Each scene shows the same named points in several views. A view is turned or mirrored, and shifted as a whole, has a little noise and may leave points out.

Scene 1
View 1
<100>: [ 26  34  20  40   6 -22   9 -17 -18   1  27  16   8  -3  -9  23  12 -38
 -38 -15   2   5 -48  10  10 -15]
<124>: [ 32   3  37  21  35 -45   9 -38 -31   6   0 -18 -20   4   1  21  -8  -8
 -15  -4 -10  21 -30  -8  15 -22]
<108>: [ 14  20  24  15  15 -16  -7  -9  -2   5  17   3   2   0   1  15  10 -25
 -16   3   5  -5 -28  -1  11 -13]
<176>: [ 15  -5  41  -9  31  -6 -12 -32 -11   4  11 -22   0 -21  11  18  -4  -6
  -5  -3   3  -9  -1   0  28 -32]
<64>: [  4  24  12   1   0  22 -17  19  12   9  25   3  -3 -18   9   5  15  -9
   2 -16  10 -30 -19  15  17 -28]
<92>: [ 16  16  24  13  22 -25  -5  -5  -3   8   2  -6 -13  13   2   9   4 -17
  -4  11  -4   2 -31 -10   3  -9]
<289>: [ 13  26  24  20  14 -20  -5  -6   1   5  13   7   4   6  -1  13  13 -32
 -19  13   4  -2 -34  -6   6  -6]
<139>: [ -1   8  31 -11  13  17 -23  -9  15   3  21  -3  18 -23  14  12  15 -22
  -6   9  17 -31  -2   5  27 -22]
<189>: [  1  23  10  -2   6  12 -21  29  19  15  12  -4 -19   0   9  -3  10   0
  15  -4   4 -29 -21   6   5 -22]
<169>: [ 31  15  26  24  17 -24   7 -21 -26   6  17  -3 -15  -7   0  21   0 -11
 -17 -26  -4   6 -34  13  17 -31]
<65>: [ 14  17  26   9  11   3  -6 -15  -6   3  27   2  10 -23   6  20  11 -24
 -22 -12  11 -12 -20  12  26 -26]
<110>: [  0  33   6   9   3  -1 -20  32  24  13   6   9 -10  15   2  -4  18 -16
   7  15   4 -22 -34  -6  -6  -5]
<265>: [  5  15  27   1  27 -16 -20   2  11  10  -5 -12 -13  14   5   4   7 -10
   8  27   2  -9 -19 -20   5  -4]
<207>: [ 23  24  19  25  18 -27   4  -1 -14  10   9   1 -21  12  -2  10   1 -12
  -8  -8 -10   4 -41  -1   3 -15]
<280>: [ 25   6  33  16  37 -46   2 -22 -20   8  -8 -20 -27  21  -1  13  -9  -6
   0   9 -14  17 -30 -16   6 -14]
<194>: [  8  22  15   8   9   4 -14  15   5  12  15   0 -12  -3   5   3   9  -7
   5 -11   4 -19 -26   6  10 -22]
<253>: [ 13  13  31   9  22 -13  -8 -20  -5   3  12  -5   2  -7   6  16   6 -21
 -15   3   3  -5 -21  -2  15 -18]
<262>: [ 14  28  15  13   8  -5  -7  12   2   9  14   3 -12   2   1   8   8 -13
  -2  -5  -1 -13 -30   4   4 -18]
<10>: [ 10  15  28  14  31 -38  -8  -7   2   8  -7  -9 -10  29   0   7   6 -21
   0  35  -4   6 -31 -26  -2   3]
View 2
<176>: [ -3 -13   4   3   2  15  22 -15 -36  19 -18 -10  12   9  19  15 -10   8
 -26  31 -30 -17 -29  15  -2 -34]
<124>: [  5 -14   0   4 -12  -5  18 -15 -38  34 -27 -36  14  -4  19 -17  11  31
   1  24 -21 -12  -6  18  -1   3]
<139>: [-23 -24  27  15   1  30  22   8 -26  12   1  17  12   6   1  36   0  -4
 -23   5 -23 -20 -20   2  -1 -29]
<65>: [-14 -29  27  21 -10  26  22  -9 -35  11   0  14  23   2   0  24  -3   5
 -21  17 -16 -15 -12   2   4  -5]
<64>: [-31 -20  21  26   4  36  13  -4 -30  -3   4  30   1   4 -11  34   6  16
 -34   2  -1   4 -42  -6  -4 -15]
<189>: [-34 -10  12  19  12  31  10   4 -21   0  -3  20 -17   2 -11  26  22  26
 -26 -10  -3  11 -50  -4 -15 -20]
<100>: [-17 -35  31  31 -22  19  19 -11 -36  16  -2   6  26  -7  -7  10  12  26
  -4   6   4  -8   6   1  10  26]
<253>: [-12 -18  18  12  -5  17  22   2 -28  22 -11  -5  11   2   7  16  11   9
 -10   9 -21 -18 -11  10   1 -11]
<194>: [-28 -16  13  21   2  26  15   0 -27   6  -5  12  -4   1  -7  20  17  25
 -23   0  -1   5 -36  -2  -9 -10]
<207>: [-17 -15  12  18 -10  10  16  -4 -28  21 -14 -14   1  -6  -2  -4  27  38
  -1   0   1   1 -11   6  -5  15]
<289>: [-22 -21  26  16 -10  17  21  14 -20  25  -5  -1   6  -2  -1  15  27  15
  -1  -6 -11 -13   1   5   0   4]
<108>: [-19 -21  19  17  -5  16  21   5 -27  22  -6   0   7  -1  -2  15  18  15
  -6   0 -11 -12  -9   4   1  -2]
<110>: [-40 -14  21  21   8  28  12  25  -9  12  -2  17 -22  -3 -15  24  43  23
  -9 -30   2   7 -31  -5 -12 -11]
<262>: [-29 -16  18  23  -2  22  15   0 -25  12  -5   6  -3  -3  -7  14  24  26
 -11  -7  -1   4 -24  -2  -4  -1]
<10>: [-20  -6  10   0   2   4  21  24 -10  37 -19 -28 -16  -5   9   1  39  24
  12 -15 -22 -11  -7  13 -11  -9]
<265>: [-24  -4   7   3  12  14  20  23 -12  28 -16 -11 -20   1   6  12  34  17
  -5 -12 -21  -6 -28   6 -13 -25]
View 3
<100>: [  9  20   8  28  -4 -11 -10  14 -11  -7 -12 -27  -6  13  31 -23  23  -4
 -21 -23 -11   2 -14 -25  18 -19]
<280>: [  5  20  -1 -14  17  11 -22  -2  -7  12  -4  -6  22  11  31  18   7 -45
 -11 -47  -5 -17   7  23  16 -22]
<207>: [ 14   6   6  -8  -5  -7 -14 -10 -13  -2  10 -13   5  20  33  -7  -1 -15
   1 -41 -16 -16  -2   3  31 -20]
<108>: [  5  28  11  10   0   1   3  -9   0   6  -4 -12   3  22  24  -5   4   2
  -7 -25 -12  -1   0  -2  16  -5]
<262>: [ 11  17  11   0 -10  -5  -1 -18  -5   1   9  -8  -1  24  26  -8  -8   5
   7 -31 -21  -7  -2  -1  27  -5]
<265>: [  0  37   8 -16   0  19   2 -20   3  20   7   6   8  20  24  17 -16  -7
   2 -30 -18 -11  11  21  16   5]
<64>: [ 14  13  19   2  -5 -16  23 -39   7  -2  17 -19   0  44  21 -20 -11  34
  22 -25 -25   1   0   0  29   3]
<169>: [ 15   3   3   9  17 -15  -8  -2  -7 -10  -5 -33  14  25  31 -16  25 -14
  -8 -39  -4  -3  -5   1  23 -28]
<65>: [ 11  21  13  22  12 -12  19 -15  10   2  -5 -29   7  35  22 -17  17  19
  -1 -24  -8  11  -3  -5  16  -8]
<176>: [  9  21   4   2  39  -1  20 -26  21   9  -7 -26  34  38  18   7  19  -1
   4 -39   5   6  12  28  13  -9]
<289>: [  3  35   7  10  -7   4  -3   2  -2   7  -5  -9  -4  16  28  -4   2  -2
  -8 -23 -16  -4  -1  -7  13  -3]
<124>: [  9  16  -3  -1  31   2 -16   3  -1   3 -12 -20  28  13  29  10  26 -40
 -19 -46   5 -10   3  19  15 -31]
<92>: [  3  27   3  -7  -1   7  -9  -6  -4  10   3  -4   6  17  27   5  -3 -17
  -4 -35 -14 -10   2   7  18  -8]
<194>: [ 10  14  13  -7  -2  -9  10 -31   1   1  16 -12   3  33  24 -11 -10  12
  14 -32 -23  -6   3   3  28  -4]
<110>: [  3  29  14 -10 -29   3   1 -23  -9  10  20   8 -14  21  23  -2 -33  13
  13 -23 -34 -12   1  -2  25  13]
<189>: [ 11  14  15 -14 -11  -6  13 -41   0   4  26  -4   1  37  22  -6 -25  21
  24 -31 -29 -10   8  10  32   6]
<139>: [  5  37  14  15  10   1  27 -24  16   9  -4 -15   4  38  17  -7   3  31
   5 -17 -11  11   4   4  13   7]
<10>: [ -3  43   2 -13  -2  26 -14   0  -4  21  -2  10   3   6  26  21 -10 -25
 -12 -33 -14 -16   7  15   8  -2]
<253>: [  8  28   9   9  12   3   8 -10   8   7  -8 -16  14  26  23   0  10   1
  -5 -25  -6   3   4   6  13  -9]
View 4
<124>: [  7  -1  18   7   1  64  -2  -3  15   7   1  32 -41 -23  23   0  16  18
  19 -10 -31  17   4  17   4  -6]
<289>: [ -9   7  17   9 -12   4  -1  -1 -12  15  -2  14 -17  -9  18  18  13  25
   4 -15 -17  10 -12   9 -22 -19]
<253>: [  3  21  13  18 -12  24  21 -14  -7  20   6   9 -21  -9  24  -3  11  15
   7 -12 -21  -3 -22  14  -4 -24]
<265>: [ 23  13  14  -5   7   6  22 -18 -24  14   0  16 -22  -5   3  -7  27  10
   0  -4 -22   4 -23   1 -19 -11]
<262>: [ -9  10  23  17  -4   1  20 -11  -4   7   6  19  -9  -1  17  13   6  23
 -17  -7 -28  -3 -15   8 -16 -11]
<280>: [ 20  -4  19  -4  12  47   4  -7   4   1  -2  38 -38 -15  12  -4  26  16
  10  -5 -34  15   2   7  -6   5]
<10>: [ 25   3  15 -13   8  14   5  -8 -19  10  -9  25 -32  -9   3   2  34  17
  10  -8 -19  19  -6  -1 -28  -7]
<169>: [-18   3  24  25 -13  43   5  -2  23   7   9  27 -23 -16  30  13  -2  27
   0 -10 -35   2   3  19   5  -8]
<189>: [ -1  20  23  17  -1 -14  45 -23 -15  10  15  13   0   7  11  -4   5  15
 -30   0 -35 -22 -32   6 -11 -12]
<100>: [-34   2  21  24 -24  16 -14  13  12  12   0  18 -20 -16  32  37  -3  37
   3 -19 -20  15   3  17 -14 -17]
<65>: [-21  22  15  35 -27  18  14  -7   1  19  11   2 -15 -11  33  12  -7  22
   5 -17 -18  -6 -20  21   2 -30]
<139>: [ -9  29  10  28 -24   5  26 -17 -18  26  11  -8 -12  -6  26   1   4  17
   7 -19 -10 -10 -37  15  -5 -37]
<110>: [  3  12  22   4  -1 -31  26 -15 -25  10   4  15  -2   6   4  13  16  20
 -29  -5 -25  -2 -25  -3 -32 -12]
<176>: [ 10  24  12  21 -12  52  28 -19   0  21  12   4 -29 -17  29 -21   8   6
  21 -11 -25 -10 -26  22  16 -26]
<194>: [ -7  15  21  20  -6  -2  31 -17  -6  10  12  14  -5   1  17   3   3  18
 -20  -4 -31 -11 -22   8  -9 -12]
<108>: [ -7  14  16  13 -13  12   9  -5  -7  15   3  13 -20 -10  22  14   8  25
   2 -15 -22   5 -15   9 -15 -19]
<64>: [-18  27  21  34 -15 -12  41 -19  -8  13  16   2   3   3  24   6  -7  18
 -25  -7 -27 -23 -34  11  -5 -24]
<207>: [ -6  -4  24   9   3  21   4  -2   7   2   1  32 -20  -8  16  15  12  27
 -10  -7 -32  10   0   7 -14   0]
<92>: [  8   7  19   2   1  17   9  -8  -7  10  -1  23 -23  -6  11   7  19  18
   2  -6 -26  10  -7   8 -18  -9]
View 5
<169>: [-34   8 -10   5 -13 -26  28  -9  13 -22  -9  17 -13  -5  -7  15  -4 -10
 -37 -13   1  -3 -31   5 -28 -29]
<110>: [-41 -23 -38 -13 -19  27   6  16   3 -18 -27 -28  11 -19  15   3  -6   1
   5  -9  -3  15 -13  -9  18   4]
<108>: [-34  -3 -13  -7 -12  -3  11   4   4 -13 -13   1   3 -13   1  -4 -10  -2
 -24  -2  -6  -2 -14  -7 -11 -16]
<253>: [-29   2  -5  -3  -6  -8   8   2  10 -11  -3   6   3  -9   5  -1 -14   5
 -27   4 -11  -6 -13   1 -12 -18]
<64>: [-28 -10 -16   7  20  18  12  30  17 -27 -19 -31   1 -12  15   8  -1  -3
 -16   3  -1  29 -35   0  -3  -3]
<280>: [-32  -2 -29  -2 -38 -30  12 -34   3 -18   8  26  -7   0  -3  17 -16   8
 -16 -19 -15 -26 -22   4   3 -17]
<65>: [-28   3   6   2  14  -3  16  19  15 -14 -10  -5   0 -10   2  -3  -6  -1
 -38  12  -3  10 -23  -2 -25 -24]
<176>: [-11  11   1  19  14 -28   2 -11  19 -17  30  15 -11   5  11   8 -21  18
 -32  13 -21 -13 -35  15 -10 -18]
<139>: [-23  -2   3   0  17   9   2  26  12 -12  -5 -15   9 -12  14 -11 -13   8
 -26  19 -11   8 -15  -3 -11 -11]
<265>: [-31 -13 -28  -8 -21   5  -5  -5   3 -12   2  -7   8 -10  15   3 -20  15
   1  -2 -16 -10 -11  -2  22   0]
<92>: [-35  -7 -27  -8 -27  -6   8  -9   2 -15  -6   4   4 -10   4   6 -13   5
 -11 -12  -9 -10 -14  -2   4 -12]
<100>: [-46   3  -5 -13 -23 -11  28   7   5 -12 -33  10   0 -17 -15  -3   3 -18
 -45 -12  10   1  -9  -9 -38 -36]
<289>: [-39  -6 -15 -14 -22   0  10   6   2  -9 -18   0  10 -17  -1  -7  -9   0
 -23  -5  -3  -5  -4 -10 -10 -20]
<262>: [-37 -11 -25  -1 -13   6  16   6   7 -22 -19 -12   1 -14   6   8  -4  -1
 -14  -7   1  11 -23  -2  -1 -10]
<10>: [-36  -9 -30 -16 -43  -8   0 -17  -6  -7  -2  11  12 -14   5  -1 -22  12
  -2 -10 -17 -24   1  -6  17  -8]
<189>: [-30 -17 -32   5   4  19   6  15  12 -29 -12 -32   1 -12  20  16  -4   4
   1  -3  -4  24 -35   0  17   7]
View 6
<108>: [  5  -6  -7  -3   0  -5  -9 -14  13   7   5   7  14   2  14  -9  -8   1
   8   6 -11  -7  16 -18  -6  -1]
<124>: [ -1   0 -18   8 -15 -31 -11 -30  18  -2  15  23   5  31  36 -28 -11  20
  28  26 -14 -18  27  -5 -11  20]
<100>: [ -8   9 -10   6   5 -18 -34 -12  29   5 -27  10  -2  13  -7  -4 -19   4
  12  15 -24  -2  25 -29  -1  13]
<139>: [ 20  -3 -10  -5  -8  10  -9 -11   5  12  28 -18  27 -18   8   1 -12 -21
   1   9   1  -5  28 -26  -5  -5]
<92>: [ -2 -18  -7  -5   1  -9   4 -14   8   5   3  16  13  14  28 -19  -3  14
  10   6 -13 -14   5  -4 -10   1]
<265>: [  6 -29  -6 -11   2  -3  19 -12  -2   6  21  12  24   4  36 -15   3   4
   5  -3  -1 -18   1   1 -13 -10]
<65>: [ 14   5  -9   4 -10   6 -20 -11  14   7  14 -13  19  -2   2  -6 -23  -7
   7  17 -14  -2  34 -31   3   7]
<280>: [ -4 -24 -10   5  -9 -14  16 -22   9  -5  15  29  12  37  53 -43  -8  36
  22  20 -21 -22   4  10 -11   9]
<253>: [  7  -3 -12  -1 -10  -7 -10 -18  11   6  19   3  16   5  19 -12 -10  -1
  13  14 -11 -10  25 -15  -6   7]
<194>: [ 11 -22   1   0   2  28   3   0   5   6   5  -9  27  -2  14 -19 -15   7
   0   2 -18  -1  10 -17   5 -10]
<110>: [  1 -32   3 -16  17  20  10   3  -2  12 -11   3  24 -12  12  -5  -1   0
  -7 -18  -6  -8  -8 -10  -3 -24]
<289>: [ -1  -7 -10  -7   7 -14 -10 -12  11   9  -7  13   9   2  12  -5  -5  -2
  10   2  -9 -13  12 -17  -9   0]
<207>: [ -8 -14  -7   3   4  -3  -6 -11  14  -2 -15  17   9  22  20 -24 -13  24
  10   8 -24  -7   9  -9  -1   3]
<176>: [ 24  -3 -15   7 -26   3   1 -24   8   0  48  -8  27  12  35 -27 -20   3
  17  27 -10 -11  33 -14  -5  14]
<10>: [ -6 -24 -11 -13   6 -28  12 -18   3   6   8  30  10  14  39 -15   8  13
  14  -2  -3 -25  -1   6 -19  -3]
<189>: [ 14 -34   5  -6   4  40  14   6  -3   9   7 -13  32  -8  21 -17 -14   2
  -5  -4 -15  -3   0 -13   8 -20]
<64>: [ 19 -16   0   1  -1  40  -4   2   5   8  10 -24  32 -15   6  -9 -22  -9
  -5   3 -16   7  18 -29  11 -14]
<262>: [  2 -20  -3  -1   5  15  -2  -5  11   7  -5   1  19   3  12 -15 -12   8
   4   3 -19  -3   9 -16   3  -8]
<169>: [ -2   0 -10  12 -10  -1 -19 -17  22  -3  -3   7  10  25  14 -28 -26  23
  17  27 -31  -3  30 -20   5  16]

Which points are out of place in each view (at most two, in the order of its rows)? Write none if all are in place.
view 1 => <139>
view 2 => <100>
view 3 => <207>
view 4 => <253>
view 5 => <176>
view 6 => <124>, <280>

Scene 2
View 1
<214>: [-27  -6   3  34 -12   2 -26  16  -8  21  -3 -14   3 -13  11   1 -11  -9
  10  26 -17  -6  -9 -15   7   4]
<87>: [-31   4 -12   7   3   0  -3   2  -1  14 -11  12  -6 -21 -19  -2 -23  -3
   6  13  -5   9 -12  -2  -2   5]
<69>: [-34   3 -10  -2  14  -2   1  -3   2  11 -15  19 -11 -24 -25  -7 -35  -4
   6  11  -1  19 -12   2 -14   4]
<153>: [-42  29 -12  14  11  -3 -32  18  10   8 -11   0   3  -2  -4  -3 -22  -8
   3  36  -3   3  22   6  -9  11]
<28>: [-35  12  -4  18  10  -3 -33  14   2  10 -14   0  -2  -9  -4 -11 -29 -11
   8  28  -7   5  16  -1 -19   8]
<72>: [-43  30 -30  12  -7   9  -7  10  10  19  -2   3   5  -5 -20   8  -2   5
  -3  26  -4 -10   1  11  24  12]
<228>: [-37  22 -34  11 -10  11   2   6   7  25  -3  10  -1 -11 -30  11  -5   6
   1  12  -5 -12 -11  11  24  10]
<122>: [-30 -14  -8  -3   8  -2  16 -11  -6  15 -11  21 -13 -36 -27  -4 -30   1
   9   5  -1  20 -33  -9  -4   2]
<256>: [-38  27 -29  -2  20  -1  -6   0  11   6 -22  23  -9 -15 -40  -8 -35   1
   2  10   3  11   8  17 -16   7]
<127>: [-33  13 -15  26  -5   2 -30  15   1  17 -10  -4  -1  -7  -8   0 -20  -8
  10  20 -12  -8   9   1  -3   7]
<141>: [-26  -3  -1  40 -15   1 -36  22  -7  21  -6 -16   2 -10  11   1 -15 -12
  10  24 -19  -9   3 -15  -1   5]
<241>: [-19  -7 -26  24 -17  12   0   0  -7  27 -14  10 -10 -27 -30   5 -22  -2
  11 -10 -16 -10 -23  -6   6   1]
<33>: [-25   8 -20  48 -31  14 -31  23  -5  30  -2 -16   5  -5  -3  13  -4  -6
   9  14 -26 -28   0  -6  18   7]
<183>: [-23  -9 -11  10   3   1   2  -5  -7  17 -17  17 -12 -30 -28  -5 -31  -3
  10   0  -9  10 -20  -8 -10   0]
<263>: [-41  18  -3   3  20  -7 -21   9   9   5 -12   6  -2 -10  -8  -8 -29  -7
   4  35   0  16  11   1 -14  10]
<76>: [-17 -19   4  24   3  -4 -22   4 -13  15 -20   7 -12 -29  -9 -10 -42 -15
  17   3 -13  12 -10 -16 -27  -1]
<121>: [-38   5   4  -8  27 -13  -5  -3   3   1 -17  18  -9 -23 -14 -15 -39  -8
   6  25   4  31  -3  -1 -26   5]
View 2
<33>: [-32  -9 -19 -18 -10 -11  -5 -18 -19   9 -18  28  13   1   2 -15 -25  32
   7  19  16  -3   5  22  12  15]
<141>: [-14 -18 -10   9 -14 -13  -3 -15 -31  15 -18   6  13  -7  -9  -8 -16  34
   4  25   1  12   9  17   9   6]
<153>: [  7   3   3  -7 -13  -4  -7 -27 -13  10 -12 -16   4 -12 -12  -1  11  29
   6  -5  11   8  -1  -8   1 -12]
<263>: [ 19   4   4   9 -10  -2 -12 -23 -13  21 -14 -22  11 -12 -16   5  24  21
   0   0  20  18   2  -1   6 -19]
<28>: [ 21  -4  10   8 -14  -8  -7 -24 -12  20  -7 -18   5  -8 -15   0   9  35
  -2  11   3  15  -1 -13   7 -11]
<183>: [ 15   6  -3  15   1  -1 -11 -14  -2  49 -10   6  31  17  -7   1  20  13
  -4  18  46  17   5  27  28  -4]
<72>: [-21  14 -16 -28  -4   4 -15 -29  -7   9 -21   3  12  -6  -3  -4   8  11
  13 -16  41  -1  -1  13   7 -10]
<241>: [ -5   5 -13  -3   2  -3  -7 -15   1  44 -14  27  32  24   1  -7   2  18
  -1  18  48   5   5  31  29   7]
<256>: [ 20  20   6 -11  -3   4 -13 -28  11  33  -7  -8  13   9  -8   2  27  19
  -1  -9  41   5  -4  -4  14 -14]
<69>: [ 23  11   2  13   0   1 -13 -18  -2  44 -13  -7  26   8 -11   5  30  12
  -5   6  44  19   4  16  21 -16]
<127>: [ -1  -2  -5  -6 -11  -6  -7 -23 -12  17 -13   2  12  -2  -8  -5  -1  29
   4  10  17   6   0   5  10  -3]
<122>: [ 14   9  -7  20   3   3 -17 -13  -7  51 -17   4  38  12  -9   6  32   2
  -3  14  57  23   7  39  30 -12]
<121>: [ 35   8  10  26  -5   1 -15 -19  -9  41 -12 -26  22  -5 -19  11  39  13
  -5   4  32  28   1   8  16 -25]
<228>: [-15  20 -12 -27  -1   6 -15 -28   2  20 -19   7  17   2  -1  -5  16   8
  10 -17  49  -1  -1  16  12  -8]
<87>: [ 10   8  -4   5  -3  -1 -14 -17  -7  35 -14   1  25   5 -10   1  20  13
   0   7  40  15   4  19  19 -11]
<214>: [-16 -15 -15  10 -13  -9  -9 -13 -35  18 -22   8  18  -9  -8  -7 -10  26
   4  23  10  13  10  28  12   2]
View 3
<76>: [-17  -7   1   9  37 -12  -2  37  11 -13   9  -3   0 -19  14 -28  28 -11
  15 -21   1  -4  29 -16  16  -1]
<28>: [-16  19   0  26  14 -11  -6  26  -4 -12   7  -1  14 -28   3 -25  -5  18
   1  -7   7  13   9   2   1   6]
<121>: [-28  -3   0  39  26 -15 -13  34  31  -8  12  -8  28 -26  12 -11  21  10
   7  -5  -7  19  12  -5  24  25]
<122>: [-20 -14 -14  16  35  -9 -11  28  45 -24  17  -2  12 -21   0   4  44 -18
  25  -8 -11  -6  18  -8  44  19]
<69>: [-17   2 -12  24  21  -9  -8  23  31 -22  18  -3  19 -25  -2  -2  19   2
  15  -1 -10   7   8   2  28  21]
<263>: [-21  15  -3  35  16 -10 -13  22  11 -14   7  -1  21 -27  -2 -11   2  15
   2  -4   2  16   4   6  15  17]
<153>: [-12  23  -7  25   9  -6  -9  16  -3 -18   7   6  13 -28 -13 -10 -10  18
   1   0   5  12  -2  13   6   9]
<228>: [ -2  16 -31   8   9  -2  -9   2  24 -38  24   6  11 -26 -30  16   7  -2
  23  11 -13  -5  -8  19  29  14]
<72>: [ -5  23 -28  12  11   1 -12  -1  14 -39  14  10   7 -25 -34  16   1   0
  17   9  -4  -5 -12  23  27  11]
<127>: [ -7  20 -11   9  17  -5  -4  14  -2 -24   7   8   0 -24 -14 -12  -1   3
  11  -6   6  -2   5   8  10   0]
<33>: [  2  26 -18 -12  22   3  -5   4 -16 -40   0  22 -26 -15 -28  -4  -1 -16
  17  -9  17 -25   5  13  17 -20]
View 4
<241>: [ 15  -7  11   1   0   5  35  -1  34  41   3   9  18  20  -2   4 -16 -12
 -29   2 -14 -10  -5  16   1  15]
<33>: [ 26  34  22  14  15   2  25  17  25  11  -6   3  15  24  -5  27   7   8
 -37  -4 -19 -22   0  15 -12 -17]
<214>: [ 24   5  20   8  25   1  29  34  20   7  -9  -7   0  20 -11  18   3  -3
 -52 -19 -18  -7  12  29  -8  -3]
<141>: [ 30   8  28  10  24   0  20  33  15   1  -3  -9   3  18 -14  24   8  -8
 -47 -14 -15 -10  12  35  -7  -9]
<228>: [ 22  -3  -7  -9  11  11  22   6  13  16  -6   3  -6  17   5   7 -18   5
  -3  -4 -24 -10 -30   3 -28  16]
<153>: [ 35 -12  14  -7  19   9  -1  28  -5 -13   2 -14 -15  11 -13  16  -1  -9
  -8 -13 -15  -4 -12  36 -26   2]
<122>: [ 13 -46   1 -13   9   8  39  14  28  40  -3   3  -2  17  -4 -10 -29 -21
 -33 -12 -20   8  -4  24   2  42]
<183>: [ 17 -34  10  -6   6   6  30  10  26  34   4   0   5  15  -7  -1 -21 -27
 -28  -6 -13   2   1  28   5  29]
<76>: [ 23 -33  28   1  11   4  21  21  22  25  10  -5  10  13 -19   5  -9 -34
 -39  -6  -6   2  18  49  15  18]
<87>: [ 20 -28   7  -9  12   9  25  16  17  21  -1  -2  -3  16  -5   2 -19 -15
 -25 -10 -18  -1  -7  25  -9  24]
<256>: [ 26 -42   2 -17   4  15   1   4   2  10   9  -5  -8   7  -4   0 -22 -22
  10  -1 -13   0 -23  29 -19  29]
<121>: [ 25 -59   8 -17  17  10  12  30   4   9   3 -14 -17  11 -15  -5 -20 -30
 -18 -16 -15  13  -2  45  -6  34]
<28>: [ 35 -24  26  -3  18   6  -4  29  -6 -11   7 -17  -9   9 -20  13  -1 -21
 -14 -11  -9  -1   0  49 -13   4]
<263>: [ 32 -36  10 -11  22   9   5  30  -1  -7   0 -16 -18  10 -14   7  -9 -16
 -14 -16 -16   4  -5  41 -18  19]
<127>: [ 30  -2  19   2  15   6  10  20   9   3   3  -7  -2  14 -10  15  -2  -8
 -19  -8 -14  -9  -4  29 -15   0]

Which points are out of place in each view (at most two, in the order of its rows)? Write none if all are in place.
view 1 => <28>, <228>
view 2 => <256>
view 3 => <69>
view 4 => none
